Points on a hilly landscape, in no order, each with its height.
A ball rolls from a point to the lowest of its 2 nearest points, and stops where none of them is lower. Distance is the straight distance between rows; heights are no part of it.
z_183: [ 11 -14  -8  42  38  -4 -31 -20  44  45  24  17  25 -20 -13  -9 -30 -52
  79 -21  29 -37  25  32 -41  27  -4   0  16   2 -38  14  77 -58  -7]  h=256
z_85: [ 12  16 -21  32 -32 -22  31 -26  -3   3 -19  -9 -21   5 -35  40  35  34
  27  -8 -11  15 -35 -32   0  -9  21  55 -33  -7   6 -24 -13  87   3]  h=536
z_331: [  9 -21  16 -22  35 -14  43 -39  -1   6  -5  11  16  25  10  18 -32   5
 -28  32  14  51   0  25 -46 -33  40 -15 -15  24  17   8 -31  -7   6]  h=387
z_362: [-11  -8 -15  10 -28 -24  54  16  17  19  -1 -10   7  17 -29  45  42  -5
  23  -7   2  20  -3 -37  29  -3  14  63 -56  14 -38 -38 -13  71  -1]  h=507
z_513: [-65 -25 -23  19  22  13 -12   1  21  36 -18 -39 -30 -26 -20   8 -23  -1
  23  20  14 -79  19   2 -23 -16 -33  29  -4 -12 -60  -8  17 -50  26]  h=261
z_933: [  1  21  10  38  16  21  34 -13 -14 -12  10 -48  23  36  10  53 -31   1
   5  -5 -13  -7   6  48  12   8  29  19   5  10   2 -16  20  -6  -4]  h=210
z_302: [ 55  27  11  -3  -5  14 -23   7  -2 -12 -25  -4   9 -14 -24 -11  10   3
 -35 -47 -20   6 -23   8  45  16   5  -1  20 -34  59   6  15  24 -20]  h=198
z_118: [-21   5 -18 -20 -17 -48  -3 -28 -53  -7  12  12 -53  -7 -25   4 -23  60
  15  23 -15 -43 -33 -12 -54  -5 -10  12 -13 -35   1  20  11   5  21]  h=767
z_65: [ 10 -34 -41  23 -33 -45  20 -22 -39   2   9  -9   0  19 -30  41  18  57
 -10  11   1   7 -23   4 -32 -16  -8  54  -7  -6  -2  -4 -24  97  -4]  h=566
z_88: [  9  25 -14  20  43  10  25 -32 -21   1 -12 -37  19  18   4  37 -16 -27
  43 -29   1  28  -9  30  46 -53  29  28 -31  21   9   4  25   1 -12]  h=282
z_542: [ 20  69  28 -30  21 -10   7  -9  20   4   3  31 -11 -15 -20  24 -44  -4
 -21  12  -5  19 -22  29  -4  32  28 -17   8 -17  43 -22  23  21 -23]  h=26
z_230: [ 47  -7  -8  -5   6  25   9 -18  24   9 -39  -9   7  10  22  -1   5 -22
  -9 -35  -2 -28  24   2  18   4   7  14 -18  32  33 -10  12 -76  26]  h=520
z_8: [ 41  30  -2  -7  36   1  -1 -13  28   1 -15   4  32 -14  -2  22 -21  -8
 -21 -36  -2  29   3  41  32   1  20 -10  13   1  45   3  10  -2 -40]  h=119
z_914: [ -1 -10  -8  20  -3 -10 -64  28  14  -9   6 -30   2 -23 -23 -17 -14  21
  -9 -32 -20 -26  40 -18   1  -2 -45   0  21 -45   9  19  -1 -16 -38]  h=247
z_597: [-14 -29  38 -26 -19 -10  37 -39 -29 -13  -8 -13 -21  32  11 -23  -2  11
 -23  42  18  20 -46   3 -23 -15  41   1  15  -2  -6  12 -21 -16  30]  h=330
z_255: [ 49 -32  -1  26 -17   6 -66   2 -11 -13  14 -32  -2   2 -60  -6  -9  28
 -24 -47 -15   6  22 -34  15 -22 -25  25   1 -40   6  14  14  27 -40]  h=164
z_440: [ 68  30  -5   5 -55   1 -28  30   3 -10  13  46 -29  23 -13  -2 -37  23
  22   5  -7   8   0 -52 -54  19   1   0 -23 -33  35 -24  32  36  -8]  h=421
z_393: [ 28 -45 -14   7 -39  -5 -16  31 -33  -5   8  13 -11  65  24  -7  16  11
 -18   7 -20  26  13 -33   1 -11 -57 -27   1  -2  38  16 -40  13 -11]  h=476
z_497: [-10 -36 -20  16   5  27 -48   2  54  18 -10 -17  32 -37   5   8 -35   0
 -22 -32 -19 -43  95  13 -36  42  27   4  28   2 -35 -39 -37  -6 -14]  h=684
z_713: [-40  44   6 -44 -43  -2  22  -2 -29 -21 -10  -1 -43  23  11 -11   4  26
 -19  47 -13   7 -50  13   9  43  25  20   1   0 -29 -48   6  20   8]  h=459
z_335: [ 52 -32   9  25 -47   6  10  19  17 -29  10 -29   6  53 -21   8  -9  40
 -17 -16  -3 -35  22 -13 -39   4  35  41  28 -35 -11  -6  30   7   9]  h=99
z_376: [-11 -27 -42  22  38 -44 -10 -18   2   6 -13 -35  25 -10 -34  11  -2  25
 -40 -16   4   2  11  42  27 -44  -4  30  24 -16   4  21   1  11 -19]  h=162
z_119: [ 19  -2  24 -10 -25   8   6  29  50 -13 -27  24  24 -12 -20 -10  31  13
 -15  -2  -3  28   3 -64   4   4  -8   1 -41   2  14 -13 -32  43  -9]  h=361
z_751: [-41  12 -23 -15 -23 -55  -1  33 -25 -45 -10  -4  35  24   6 -34   5  48
 -14  17 -18   0 -17  15  -9 -13 -40 -12  18  14  -1  29  -5  21 -28]  h=805
z_850: [ 20  20 -17  20  -2  36 -16  27  65 -51  -1  13  37 -21  36 -26  15  30
  28 -26  -6 -55  30 -25 -28  22   1 -40   2  -4 -10  39 -13 -14  36]  h=651
z_106: [ 31 -15 -56   6   8 -33 -64   7  68   3 -11   0 -14 -16 -34  20  -6  36
 -12 -19 -11 -15  52 -17 -39   6 -21  45  -3 -57   6   8  23  -2 -30]  h=320
z_523: [-14  18  -6 -25  -7 -23   3  -7 -23 -24 -13 -16  -2   6   2   3   2   6
  36  13  -6  26 -18 -21  -7 -45   3  18 -59   1  -6  11 -28  27 -34]  h=437
z_439: [-38 -53  19  33  50  55  42  -6   5  23 -37 -21  13  -1 -20  14  -1 -19
  -5 -20  -7 -46 -14  25   5   5 -16  -8  26  42 -25   5  17 -60  54]  h=163
z_380: [-18  -5 -18  -6  -5 -73  60 -27 -12  15   6   7  -4   2 -16  12   3  35
 -23  36   4  -1 -32   9 -37 -13  30  19  11  11   9  -6 -26  51  11]  h=596
z_381: [ 67 -25 -25  29 -45 -29   2   8  65 -25   0  -2  12  44 -13   9   9  34
   8  -9  24 -11  41 -15 -54 -10   3  47 -17 -12 -23  19   9  -3  -4]  h=175
z_133: [-45  12 -41 -43  -7 -28  -8  35 -38  12 -38  -7   2   1  15  12  13   6
 -26  28 -17   0  12  26  27  -8 -27  11 -11  -4  -4 -24 -49  30 -23]  h=470
z_916: [  0 -23  20  20 -25  -2 -15  68 -11  -3 -17   6   8  -4  -6   0  50  21
 -11  18 -12  16   6 -57  16  14 -59 -18 -23 -27  12   7 -54  38  -6]  h=409
z_394: [ 39   6  29  -7 -65  16  33   4  -9 -25  -6   1  -4  37   2 -51  48 -31
   1  -3  10  31 -44 -53  36  11  21  -8  19   5  18  -4 -22  25  11]  h=234
z_874: [ 43  16 -17  -8 -14 -30 -41  13   8  -7   8  15 -36  -3 -27   6   1  39
  20  -8 -14 -13  -2 -54 -38  -5 -11  15 -41 -56  21  10  26   8 -20]  h=379
z_761: [  1  32 -43  -9  -8 -34  15 -35 -50  -1  12  28 -25   3   4   6  -3   6
  36   7  11  48 -48 -11  -3 -37  35  -1   3  -1  27  -1 -22  58 -19]  h=482
z_32: [-34  30 -47 -30 -11 -24  24  38 -43  31 -19  14   5  -6  -2  15  51 -14
   5  29 -11  29 -22  -6  49 -18   1   6 -14   1  -6 -22 -43  78 -29]  h=510
z_816: [-87  52 -16 -60  35 -35  30 -10 -11  -7 -16  -1   1 -37   4 -21  42  -8
 -20  12  -7  -3 -28  -5  46 -17  -3   2 -29  39 -30  -4  11  -9  22]  h=471
z_278: [-32   1 -11  -8  40   8  14 -27 -38 -16  -1  -2  25  -9  38 -16  19  -7
  18  33  -3  64 -28  11   6 -82  12 -58   6  24  19  39 -23   0 -16]  h=288
z_482: [ 32  21  19  15 -16   8  13  21  48  20 -40  25 -10 -43 -42 -15  16  10
 -17 -20 -12   6 -45 -28  43  29  18  20  -7 -33  50 -19  26  58   3]  h=263
z_594: [ -5  10  11   8  -5  38   4  19  50  19  44  23 -13  -6  45   9 -10 -30
  22   4  23 -39  37   5   7  29  -6 -10 -17  27 -55  -3  24 -53  31]  h=128
z_977: [ -9  -8  -9  15 -20 -62  49 -13  11  -4 -24  47  -1  -5 -54 -20  12  58
 -36   8  -7  17 -62  -7 -15  14  26  10  42  -2  30  -3  -3  81   9]  h=619
z_635: [ -2  26  10 -21  -7   3  43  22  53   4  -1  53  -8  26  18  40 -26  -3
 -32  36 -20  -3  16 -12 -23  43  18 -33 -11  38   4 -53 -22   6  12]  h=581
z_554: [ 54 -30   4  23 -38  -3   4  -4  -8  24  -7  10 -43  39 -23  28   5  15
 -46 -10 -21 -10  -8 -34   9  25   8  -1  13 -29  40 -13 -18   4  23]  h=375
z_301: [ -5  -9  18  19  32  47 -50 -32  21  24  -9 -42  15 -53  -9 -31 -19 -44
  25 -56  25 -46  21  22  17   8 -11  11  10  14 -16   3  33 -58 -23]  h=631
z_342: [ -5 -46 -17 -19  -1 -21   5  11 -42  -4 -33  12  27  32  -6 -39  49  42
 -57   7  -5  55 -34   9  13  -7  21 -26  55 -10  32  19 -37  34  11]  h=676
z_622: [-39  -5 -30  10 -19 -35  10  -6 -53 -24 -17 -10  -7   8 -11  -9  10  54
  -8  18 -34 -42 -34   5 -20  -9 -36 -15  11 -11   2  42   4   8  18]  h=787
z_122: [-31  17  40 -10  22   6  54 -12 -16  -7  11 -28  25   0 -32  21   7 -20
  28 -27 -18  20 -23  13  60 -18  51  27 -29   2 -33   8  13  36  10]  h=344
z_186: [-25  57 -34 -22  -6  13  22  37  67  -4 -15  32 -15  10  34  35  -9  13
   0  12 -33 -41  33 -13  -8  48  16  -1 -22  29 -34 -48  11 -23  31]  h=606
z_138: [-34  -1 -21 -23 -24  -8  11  12 -67  12 -21  29 -40   5  -1 -12  42  16
  -2  12 -22  14 -50 -19  40  38   0 -15  14 -29  25 -11 -60  33  32]  h=365
z_552: [-17  10 -47   3  34 -65  36 -15  33  -1 -23   6  15 -19 -10  -1   4  27
   8  10  17 -13   7   4 -26 -42 -24   7 -31  37   7  24  11 -33   9]  h=306
z_300: [-11  -5  15 -17   4  42  23   3   1 -35 -33  -2   9   2  21  21  15   1
  11   5 -45   5  18 -27  -7   1  -7 -30 -58  17 -13   4 -40 -17  25]  h=658
z_771: [-80  30   4 -33  43  -9  32 -19  16 -31   1  36  -1 -24   2   2  -4 -16
 -16 -14  -7   8   4 -11  -1   4  12  23 -27  64 -51  -8  50 -35  31]  h=511
z_373: [-25  25  31 -25  35   2  35   1  50 -24  35  61   0 -33  -4  18 -10 -31
 -24 -52 -16  -1  21 -27  -1  45  38  -3 -10  51 -33  -2  44 -23  33]  h=539
z_546: [-31 -24 -15  44  42  52 -19  -2  26  51 -36  -2 -12  -2 -14   7  -2 -27
  35 -20  18 -77  -6   2   0  12 -41  10  33  44 -48 -28  21 -65   8]  h=233
z_299: [  5  17 -16 -14  -1  54 -31  18  16 -37 -38  -3  13 -10  67   0   0   4
  38  -7 -23 -18  42 -26 -30  -3 -23 -11 -58  19  10   5 -33 -54  15]  h=662
z_593: [-16  -3 -43 -18  26  -4 -24  14 -42  49  -4   1 -16  15  67 -17  51 -19
 -20  32 -13  49 -18 -10  41 -40 -13 -46   7 -10  55   6 -47 -16  -3]  h=586
z_325: [-61   2 -36   1  17 -12   6  10  16  12  -4 -46 -14  -5   8  46 -18  15
  25  29 -21 -56  42  28 -22   1 -13  50 -10 -15 -43 -31  20  -9 -10]  h=196
z_524: [ 42   0  66  12 -14   4  -8  11   2 -16  48  15 -11 -11 -12  -3 -19   0
  24  15  17  19  -9 -41 -37 -18 -20 -47 -19 -33  23  33 -14  30 -23]  h=474
z_539: [ -3 -18  29 -24  18 -38 -37  -9 -23 -14  21 -26   4   1 -31 -40 -15  36
 -17   4   4   6 -20   9  -9 -33 -10   4  27 -48  18  53  31   6 -26]  h=165
z_203: [-40  22 -43 -52  40  -8   1 -27 -54  20 -19  17   5 -30  42  -7   8   0
 -15  35  12  44 -37  31   7 -63  43 -34  19   5  30   7  -9   7 -23]  h=360
z_958: [ -1 -20  25  -8  -9   7 -15  29  34  16  14  -2  61 -23  -9 -15  29 -40
  17 -58   8 -19  53  27  70  51   7  17   9   9 -34  -7   1   5 -26]  h=611
z_529: [  5  -8 -19  20  31  81 -80 -18  17  26 -21 -23 -11 -67   6 -38 -17 -38
  19 -39  18 -62  38  -6 -56  14 -17 -16  31  28 -24 -33   1 -73   2]  h=650
z_353: [  7 -19 -20  65  38 -14  64 -19 -14  29   7  -5   2  20  -5  39   5 -25
  23   3  24  -5  -5  23  23 -63 -26 -20   4  46   3  30  10 -14  14]  h=85
z_561: [-21  -7 -48  38  17  70 -63  -7  29  33 -28 -23   4 -27  15  -1 -39 -20
  25 -29 -15 -67  55  -1 -44  30  16   9  17  21 -41 -47 -15 -37  13]  h=666
z_872: [  3  15  33   5 -43  56 -18  11 -25 -45  28 -32 -24   5  45 -25  -5  10
  -5  25  11 -23  -8  34  20  19 -38 -10   5 -13 -48  -4  32 -25   5]  h=590
z_322: [ 37  20   7  18  14 -24 -14 -49 -39  -3  -9 -13 -31  -6 -39  11 -21   1
  22  15  16 -13 -19  -5 -32 -26   6  -5 -28 -45  31  32  30 -49  26]  h=544
z_103: [-14   2 -31 -30  -3  28  13 -19 -54  48   9  34 -42  11  46  26  13 -21
   6  12  -6  54 -46  21  49  -1  63 -23  44 -22  32 -39 -30  33   1]  h=573
z_573: [ 16  18 -13  12 -16  60 -62  -3 -21 -30 -22 -32  -9  -4  34  -4 -28  -7
  28  -9  -1 -29  26  -5 -26 -11 -42  16 -17  -6   9  -3   6 -57 -17]  h=634
z_869: [ 11   8  17   4  42   3   5 -18  46  26  35  37  -6 -35  11  15 -28 -42
  24 -21  31 -34  32  13 -13  26  24  16 -14  17 -32  -6  69 -72  43]  h=199
z_674: [-23 -28  53 -15  35  17 -21  -7  26   8  38  48   9 -81  37 -17  -5 -51
   8 -62  26 -23  23  11 -22  33  21  13 -30  42 -34  19  50 -58  29]  h=257
z_214: [  2  51 -14 -23  -9  23   8  26  68 -37  -8  30 -11  -7  28 -12  26  19
  -4   4 -20 -35  11 -52 -23  27   8 -30 -23   9 -10  -3  -5 -33  37]  h=629
z_702: [ 41 -54  -7  33   1  46 -12 -24 -47  12  -1 -43   4  34 -27  34   5 -16
 -39 -17 -42  57  13  15  23  -7  16  12  24 -21  27 -22 -47  44  -9]  h=473
z_704: [-54   6  54 -20   2 -11  68 -22   0 -13  25   1 -18   4 -17   0   9  -3
 -23  46   6  10 -27 -14   2   6  31 -15  -9  40 -58  -1 -13   1  37]  h=269
z_768: [-45  21  30   0  19   8   6   3 -16 -17  28 -12 -11 -16  17  25 -27 -11
  13  37  -4   7 -11  24   3 -19 -44 -41 -19   1 -27  36 -14   3 -21]  h=126
z_505: [ -8  -8  25   4  13  17 -46  -6  -7   3  15 -53  26 -21   2 -33 -25 -34
  -5 -23  31  -1  16  41  33 -29 -19  10  41 -10  -7  21  16 -30 -44]  h=609
z_714: [ 37 -41  18  -8 -36  42 -28  23 -47  17  24 -32  -7  24 -14   7 -18 -39
 -51 -17 -20  22  30  -6  28   1  -4   0  40 -20   9 -41 -26  28 -25]  h=516
z_913: [ 38  23 -15 -19 -24 -19   1 -11 -32   1   1  18 -20  72  31  -8 -26  -1
  -7  30   8  39 -17  20 -23 -14  17 -10  16  12  38  -7   3 -23  -7]  h=492
z_149: [  5 -38  16  18  14 -18  10 -12  15  43  22 -43 -29  13 -30  38 -34 -18
 -33  17  20 -15  41   1  -3 -12  21  34  -3 -23 -10 -25  -6 -17  -9]  h=723
z_18: [-18  -4  14 -21   3 -21  26  -2  39 -16   9  -5   1 -18 -25  24  13   5
  46  -5  -5  15  16 -39  -3 -28   8  42 -86   1 -52   2  -6  35 -18]  h=475
z_293: [-32 -67  -1  67  24  21 -15  -1  27  51  12  39  49 -19  28   3  -2 -39
  21 -54 -20 -55  53  14 -10  37  20  -4   5  42 -61  19  18   2   9]  h=683
z_447: [ 21 -30  -9  14   3 -39 -34 -18 -35  17  25 -20  -9  12 -44   5  -9  23
 -26 -16  13  29 -19   7  25 -51   1  18  23 -39  11  24  14  49 -42]  h=36
z_48: [-15 -20 -14  33  20 -10  25   2 -21  -4   6 -36  25  21   3 -10  17  -8
  21   9  31  20 -15  19  42 -76 -19 -15   4  11 -10  51  -6 -11 -20]  h=190
z_141: [  8  13 -24  -5  -2   2 -38  17  82  18  43  23   9 -18  40  -9 -16 -22
  31   1  14 -49  54  18 -31  53   0 -20   8 -11 -25  -5  19 -32  -7]  h=47
z_721: [ -9 -14  39   4  39  28 -30  -3  15   6  13  44  21 -70  72 -37  23 -28
  33 -58   9 -27  26 -24 -26  31 -25 -27 -20  58   0  20  18 -63  33]  h=312
z_114: [ 10  33   9 -11 -32  63 -51  -1  -6 -38  23 -24  -1  -5  50 -15 -38 -12
  36   6  21 -22  24  53 -18   7 -34   8  -6  -3 -36 -22  34 -34 -41]  h=612
z_422: [ 34 -32  53 -23   9   5   1  -2  13 -27  18  19  12   2   7   3 -37   2
 -22  25  15  33  15 -11 -62  -8  -6 -47 -15   2  33  23 -39  -2 -14]  h=435
z_116: [ 66 -15 -21  11  -8 -42  -3 -10  51  11  -2   8  11  38 -19  40   9  32
 -30  10  40  42  25   8 -22 -15  13  50 -24  13  23 -10  -9  21 -25]  h=249
z_378: [-30  24 -20 -12   5  -9  55  31 -29   2 -42   0  36   5 -51  23  54  -9
  17   6  -9  40  11 -13  55  16  24  40 -41  22 -38 -34 -30  76  -2]  h=535
z_848: [-29 -16  41   1  14 -25 -13  27  53  -8  15  -1  36 -34  21 -34  41   9
  28 -32  15 -12  30 -28  20   4 -28   0 -16  14 -33  46  -1 -31   5]  h=426
z_276: [-30  14  31  22  67  39   5 -23 -10  -5  11  -1  -5 -36  23  13 -34 -28
  41  22  24   5 -24  36  -3 -20 -62 -39 -33  33 -17  18  18 -51  -7]  h=211
z_355: [-42 -26   0  19  52   2  75  -9  -7   4 -13   6  17   6  -5  -2   8 -20
  -2  -4  17   4 -39  32  25 -42 -12 -16  14  77 -20  33  25 -36  48]  h=72
z_604: [ 48 -42   0  33 -24 -28  -4   9  30  39   4  17 -14  27 -37  25  -4  27
 -51   5  21  25  -7  -3 -12  19  13  38   7 -19  27 -36  -1  72  -8]  h=311
z_408: [ -2 -69  -3  37  12  -8 -17  14  40  35  -5 -27   8  -7 -29  27 -23  -9
 -38  -9  11 -20  68  -1  -8  -2 -19   7   8  -7 -30 -12 -38 -14  -5]  h=703
z_69: [  6  26  24 -42  -3  58  23  18 -15 -41 -29  15  60   7   6 -29  35 -32
  10  -3 -36  75 -12 -16  28  10   8 -35  -3  27  29 -17 -39  48 -25]  h=513
z_281: [  8 -21  21   0 -41  43 -24  13 -54   0  39 -44 -32  37  12 -19  -5 -27
 -48  13   8  -1   5  10  40   9 -34 -20  43  -9  -9  -6  -3 -26   2]  h=556
z_485: [-13 -34  43 -50   4 -18 -36  33 -37  -5 -19 -36  30  -4 -16 -47  27  19
 -44  -1  14  19   2   6  27 -17   8  24  24 -43   6  19 -19  -3 -16]  h=268
z_630: [ 31  40  -1  -2 -32 -29   2   9  -4  -1  36   4 -16  53   7  11 -38 -29
  13  49  38  14  14  31 -34   3  -6   2   7 -15   0 -13  45 -43  -3]  h=529
z_638: [ 12 -28 -12  25 -13  42 -48  -6  42   0  29 -30  31 -36  11 -39  23 -31
  45 -62   2 -87  64  26 -14  27  36 -22  33  -4 -33   8  -1  12  12]  h=649
z_582: [-47  29 -33 -43  36  -8   1   4 -39  12 -37 -17  11 -20  26  -5   1  -8
 -15  33  -2   3 -19  43  34 -33 -17   4 -20  22   0  -3  -8 -18  -1]  h=423
z_275: [ 18  58  20 -28  -8 -16  30  -3  39  -6  32  30 -20   9  16  18 -24 -19
  -2  49  16  10  10  -3 -36  40  25 -17 -25  12 -22 -29  27 -46  24]  h=557
z_329: [  3 -40 -53   7 -14 -68  26   1 -20  -9 -33  26  27   6 -26 -15  73  60
 -57  22   7  35 -37  -3  -2  -1   0   1  32  18  22  24 -47  69  14]  h=647
z_540: [ 13  49  25  -1 -35 -17  -7  24   2 -18   4  16 -29   2  -8 -30  32  10
  -6  10  -8   4 -57 -49  25  22 -12 -33  15 -11  32  12  12  13   2]  h=303
z_231: [ 14  22  21   0  13  11  -9 -12  20 -10  13 -18   9 -18  -4  23 -27 -21
  50 -32   3 -12  21   5  22 -16  -1  12 -44 -11 -13  19  18 -23 -24]  h=346
z_596: [ 23 -18  30  21  11  23  31 -26 -19  -6  -4  -5  13   9 -13  40 -16   7
  -6  -6 -23  49 -39  20   5   3  39   0  -4  -8  30  -5 -36  67  -8]  h=424
z_741: [ -8 -37 -10  34  20  25 -34 -11  42  43  61   4  25 -33  29 -52   7 -51
  51 -52  -9 -85  42  34 -23  39  40 -15  18  12 -65  28  58  19  21]  h=665
z_496: [ 26 -14  -4  -7  -3 -17 -17  22  -7  23   8   5 -23  31  59 -10  22 -19
 -20  29  10  42  19 -36  10 -35 -37 -23 -20   2  48   3 -50 -33 -15]  h=530
z_110: [ 20 -24  -2  26 -29  35 -18  16  39   7  26 -29  20 -18  -7   1   7 -35
  -6 -55 -12 -71  63  28  35  55  10 -12  66   0 -23 -17  -1  -3   2]  h=632
z_499: [-53  22 -24 -29 -34  -3  26  16 -74  -2 -39  29  -7  16  -9  -3   5  33
  -1  22 -26  12 -52  19  15  48  23  20  29  -1  15 -63 -26  75  17]  h=420
z_861: [ -1 -26  73 -37 -23  14 -18  49 -14  -2   6 -25   8 -17  -1 -30  43   1
 -43  22  18  -2  12 -17  22  26 -16 -10   5 -40  -7   1 -39 -15  21]  h=340
z_445: [ 51  22  19 -12  -4  29  10 -32 -10 -11 -18  -3 -33   7  19 -11   8 -10
 -30  -3 -17 -12 -14   1   8  21  12 -35   6  -2  52  13   2 -47  38]  h=479
z_624: [ 72 -20   1  -5 -26  36   3 -30 -34  -4  14  15 -27  39  20   2  -9 -17
 -42 -14 -44   8  -1  19 -13  25  10 -38  38 -10  77 -14  -8 -11  19]  h=436
z_809: [-34  10  16 -38 -14  -8 -33  46 -34 -18  -2  -5  23  26  54 -43  -4  23
 -40  40   5  26  -6  28   7   4 -48 -13  30  13   4   6 -12 -16 -24]  h=825
z_379: [-32 -32   4 -18  18   1   4  23  19  44 -25 -10  52  12  13 -11   6 -30
 -20 -28  16  -8  41  41  49  27   5  35   8  31 -24 -14  -3 -31   1]  h=589
z_9: [-18 -31  -7   3   4 -39 -11 -24 -43  27  17 -23 -59   3 -42  14 -40  18
 -25  29   0 -36  12   6 -43 -12  -5  16  17 -41  -4 -12  11 -18   8]  h=746
z_965: [ 23  17  35  21   8 -37  -2 -15   0 -15  43   2 -17 -18 -33   9 -14 -11
  33  41  30  12  -7 -21 -40 -20 -17 -40 -23 -46  11  49  14 -31   7]  h=509
z_242: [ 18  49  10  16  20  20 -13 -21 -26   4  21   2 -29  10  -4  54 -59 -16
 -16  18 -14  -4   2  44  -7  27   3 -28  20 -15  19 -21  23  -7   1]  h=122
z_473: [-48  23  34  11  72  30 -11 -13   5  -9   8  37   8 -63  33 -17  -5 -24
  38 -29  18   4 -19  -4  -5   1 -44 -19 -34  64 -29  28  46 -73  16]  h=278
z_224: [ 40  34  29 -35 -33  22 -13   9 -15 -26   8 -23  -3   6   2   3 -23 -10
  23  -5  -6   9 -13   5  12 -15  11  30 -24 -37   6  -8  19  14 -42]  h=390
z_89: [-10  18  31 -26 -35  22   5  10 -27 -45 -21  25  14  24   1 -34 -14  11
   1  20 -21  51 -50 -19 -15  -4   6 -21   0  12  26 -15 -26  60 -25]  h=483
z_681: [ 56   0  38 -13 -84  13  23  19   5 -38   3  -8  -3  35 -14 -30  10  17
  -1 -16   0 -10 -27 -25 -22  12  40  20  23 -22  13 -10  31  21   8]  h=169
z_245: [ 12   0 -15  44 -29   1  26  22  37  29 -40  37   4 -19 -31  -3  34   2
 -29  10   0  42 -17 -34  31  25   0  17 -27  12  29 -35 -14  85  15]  h=314
z_109: [ -2   7 -36  18  31 -55 -21   0  62  16  25  -4  -1 -25 -22  13 -16 -26
  59  18  22 -20  36   8 -14  11 -32  -2  10 -34 -14  39  61 -45 -14]  h=310
z_361: [-25   3  55 -20 -11 -38  17  37  33  11  37 -25 -17 -17  -5 -25  38   0
  -5  29  15  -8  -8 -31  35   1 -23  -4   1 -22 -24  31   4 -20   5]  h=400
z_917: [ 59   5  -9  -3 -19 -21 -15 -40 -61 -24   6  45 -11  65   0 -21 -24  36
   8 -18  -1  45 -44 -11 -27  -7  14 -36  25   0  69  19   0  12   7]  h=442
z_805: [ -7   1 -71  10  59 -75  22 -29  13  31 -19  -8  31 -20 -10  12  -1  12
 -19   9  25 -15   2  54 -14 -54 -25  31  23  16  25  17  27  -9 -18]  h=242
z_272: [-14 -25 -56 -19 -14  14   1 -17 -89  13  16  60 -37  -5  18   8   6  22
  51 -28  10  47 -57 -21  35 -19  23   1  36 -27  34 -31 -37  56   7]  h=528
z_876: [-33  35 -48  -9  13  11 -35  16  53   5  17  -1 -16 -10  34  11 -36  -5
  39  31  -2 -37  38  47 -28  39 -28  12  10 -12 -46 -16  39 -34 -24]  h=118
z_452: [-69   4  44 -23  11   9  25   8  38 -25  29 -12   3 -25   9  -2 -21  13
  -8  52   8  -6   6  34  -6  13 -13 -13 -11  13 -70   9  11 -11   6]  h=205
z_528: [ 37  36  16   3 -52  28   7 -11 -10 -53 -16  35  -9  28 -12 -11 -24  19
  27  -1 -15  23 -28 -64 -60   4  10 -17 -20   3  30 -16 -10  44  -9]  h=452
z_303: [ 32   3  10  12  36   1 -32 -27 -26   3  -7 -20   3  -3  -9  -7 -32 -24
  -2   2  35  12   1  18 -20 -48 -15  -5   3 -18  39  19  15 -54 -11]  h=577
z_155: [ 15 -12 -16   0  -8  33  -7  18 -18  16 -41 -40  14  28   5  11   1 -22
 -45  -8 -18 -15  24  30  41  25   7  29  28   1  15 -41  -9 -40   7]  h=558
z_63: [-38 -29 -10  25  43 -39  13   9  30   1 -25  -7  26 -30   0  -7  37  33
   1   0   4 -22  25 -21  -5 -26 -54 -15 -22  18 -14  45 -27 -30  19]  h=368
z_627: [ -8  23 -21   2 -36  -4  41 -27 -19  -9 -29  36 -35  22 -13 -23  38 -13
  19  -3  -2  32 -67 -50  41  19  45  -1  27   9  30 -32 -37  39  31]  h=297
z_249: [-20  15  44   3 -11  -2  43 -24 -17 -14   8 -16  -2   4 -40  20 -23  13
  27   1 -11  26 -67  17  16  -8  48  18  15 -23 -13   3  11  66 -11]  h=385
z_902: [ 37  39  -7  11 -34 -25 -23 -13 -53 -15  22  12 -47  36   8 -28  21  23
  17  -6   5  19 -48 -45  15 -19  -8 -25   7 -21  46  33  11 -11  10]  h=374

Where does a ball stop that starts at each point below?
z_965: z_768
z_89: z_447
z_751: z_768
z_281: z_542
z_496: z_542
z_638: z_335
